Each row is a point on a landscape with many peaks, with its height.
From any point a climber steps to the highest of the 6 points nearest to it. It stops when none of these is higher. Distance is the straight distance between rows; heights are no part of it.
Tolup: [119 125  98 120 119 139 120 145 153 105 108 117]  h=4.51
laf: [135 124 130 137 112 151 122 125 147 107 135 149]  h=5.06
vegop: [ 94 112 118 161 174 107 163 119 146 108  48 106]  h=3.78
lar: [127 133 139 136 142 139 146  74  78 128 152 141]  h=5.65
fem: [103 115 101 143 157  95 152 127 150 121  60 105]  h=4.41
Zad: [122 115 133 166 144 115 161  98 111 106 146 127]  h=5.81
movem: [150 137 128 122 161 145 155  74  48 129 140 136]  h=5.80
gerek: [ 90 109 155 202 184 108 175 107  98 114  89 124]  h=2.78
konu: [142 146 156 113 110 134 120  95 104 146 159 168]  h=6.34
ras: [156 132 121 143 175 138 178  76  45 131 133 117]  h=5.90
por: [126 121 112 145 135 121 152 123 146  98 112 115]  h=5.23
faraz: [125 123 144 136 128 138 138  84 101 119 153 141]  h=5.30
zokop: [136 124 126 140 165 139 172  73  56 136 142 124]  h=6.04
Fef: [130 128 141 139 117 141 129  99 125 116 146 155]  h=5.22
suv: [169 129 123  62  79 130  93 199 166 152 185 130]  h=4.84
guv: [120 120  99 129 122 130 135 139 154 101 106 118]  h=4.95
Rom: [163 137 141 101  89 128 101 162 156 150 163 161]  h=5.60
gol: [183 140 131  88  82 133  93 172 156 153 187 150]  h=5.91
negir: [147 145 144 110 139 146 138  74  60 137 141 150]  h=4.31
budi: [128 124 115 138 119 143 134 130 149  93 125 132]  h=5.02
lituf: [136 142 151 115 125 143 125  82  86 135 152 155]  h=3.67
fom: [122 115 130 165 144 112 161 113 132  98 126 120]  h=5.48
Ziv: [110 137 126  71  92 134  78 191 162 153 129 117]  h=3.75
dip: [131 112 129 160 181 118 182  84  53 142 131 116]  h=5.82
sosun: [ 86 118 138 192 192 124 168 105 129  95  45 102]  h=1.98
pidom: [114 109 144 179 169 102 174  98  94 115 132 125]  h=4.73
guver: [ 89 134 131  85  97 128  40 170 190 161 131  83]  h=3.88
veru: [100 118  79 118 123 116 120 138 159 120  95  92]  h=6.27
mezoz: [166 156 150  93 101 112 113 102  98 161 173 166]  h=5.49
liv: [ 90 128  87 106 105 135  93 145 161 127 107  92]  h=0.60
Sifus: [104 116  88 132 138 106 142 131 156 114  86  95]  h=4.42
mezik: [106 123  91 107 110 141 105 147 152 114 100 104]  h=2.20
Sur: [135 127 136 139 116 145 131 111 138 105 144 148]  h=5.31
Povor: [174 138 117 161 189 130 187  81  32 137 118 120]  h=5.69
mola: [197 137 126  83  76 149  80 172 156 154 209 147]  h=5.46
Ratif: [107 144 137  64  94 119  49 187 188 161 148  93]  h=3.94
biko: [122 115 134 151 159 122 172  80  77 123 147 121]  h=6.44
poral: [146 133 132 108 102 146 105 158 153 126 127 151]  h=6.58
rigul: [ 96 112 148 195 177 110 175 117 125 105  73 121]  h=2.24
Buf: [110 130 107  94  97 147  89 166 154 127 106 117]  h=0.40
vikeb: [139 123 121 168 190 119 192  79  37 149 115 121]  h=5.51
giba: [ 93 114 131 179 185 111 165 118 137 101  43 112]  h=3.08
vid: [142 137 125  70  86 130  91 201 159 153 149 131]  h=4.04
Zise: [182 158 140  97  85 119  99 126 129 165 199 158]  h=6.03
bami: [111 113 120 156 158 101 165 126 147 105  77 110]  h=4.50
Sobi: [162 139 148 113  92 131 106 141 145 152 161 170]  h=6.00
zisi: [ 91 120 147 194 188 117 170 114 119  96  57 112]  h=1.77
golob: [ 85 135 117  88 101 137  56 161 171 144 121  90]  h=3.07
mef: [118 119 105 147 146 109 157 128 152 102  90 107]  h=4.97
Bamuv: [154 141 150 121  98 131 110 131 138 148 157 171]  h=6.53
gul: [108 109 142 182 186 108 192  92  63 141 115 119]  h=4.74
foton: [ 96 103 153 197 181 101 184 106  89 124 104 125]  h=6.48
Vumoz: [125 124 104 110 107 148 104 160 156 116 110 133]  h=2.62
sigek: [141 132 141 124 105 146 114 135 144 120 137 160]  h=4.96
Lafe: [107 113 152 192 174 101 177 114 112 111  98 119]  h=6.47
tav: [120 132 112  99  97 149  91 172 155 129 117 132]  h=1.67
per: [144 138 148 122  99 137 111 127 136 137 152 165]  h=5.75
Nesus: [191 147 133  87  78 130  79 148 151 157 208 150]  h=6.30
bomer: [132 137 126  55  86 123  77 204 167 156 154 114]  h=4.05
vakat: [117 116 133 171 164 102 169 118 135  99 101 118]  h=4.68
Foviv: [122 115 138 155 137 132 149  99 118 111 150 132]  h=5.61
Fita: [201 153 133  78  71 148  74 149 144 153 222 141]  h=6.33
razok: [ 86 126 100 101 102 135  67 153 162 140 114  85]  h=1.11
fipus: [142 145 156 127 105 137 116 113 124 138 155 169]  h=5.19
Ratak: [129 136 121  86  94 145  93 179 158 136 121 137]  h=2.89
fod: [106 136 116  82  96 144  78 179 158 141 114 117]  h=2.41

Where does a climber stop that starts at each point below?
Ziv: Fita
Buf: poral
Foviv: biko
fem: biko
lituf: Bamuv
bami: biko
guver: Fita
faraz: biko
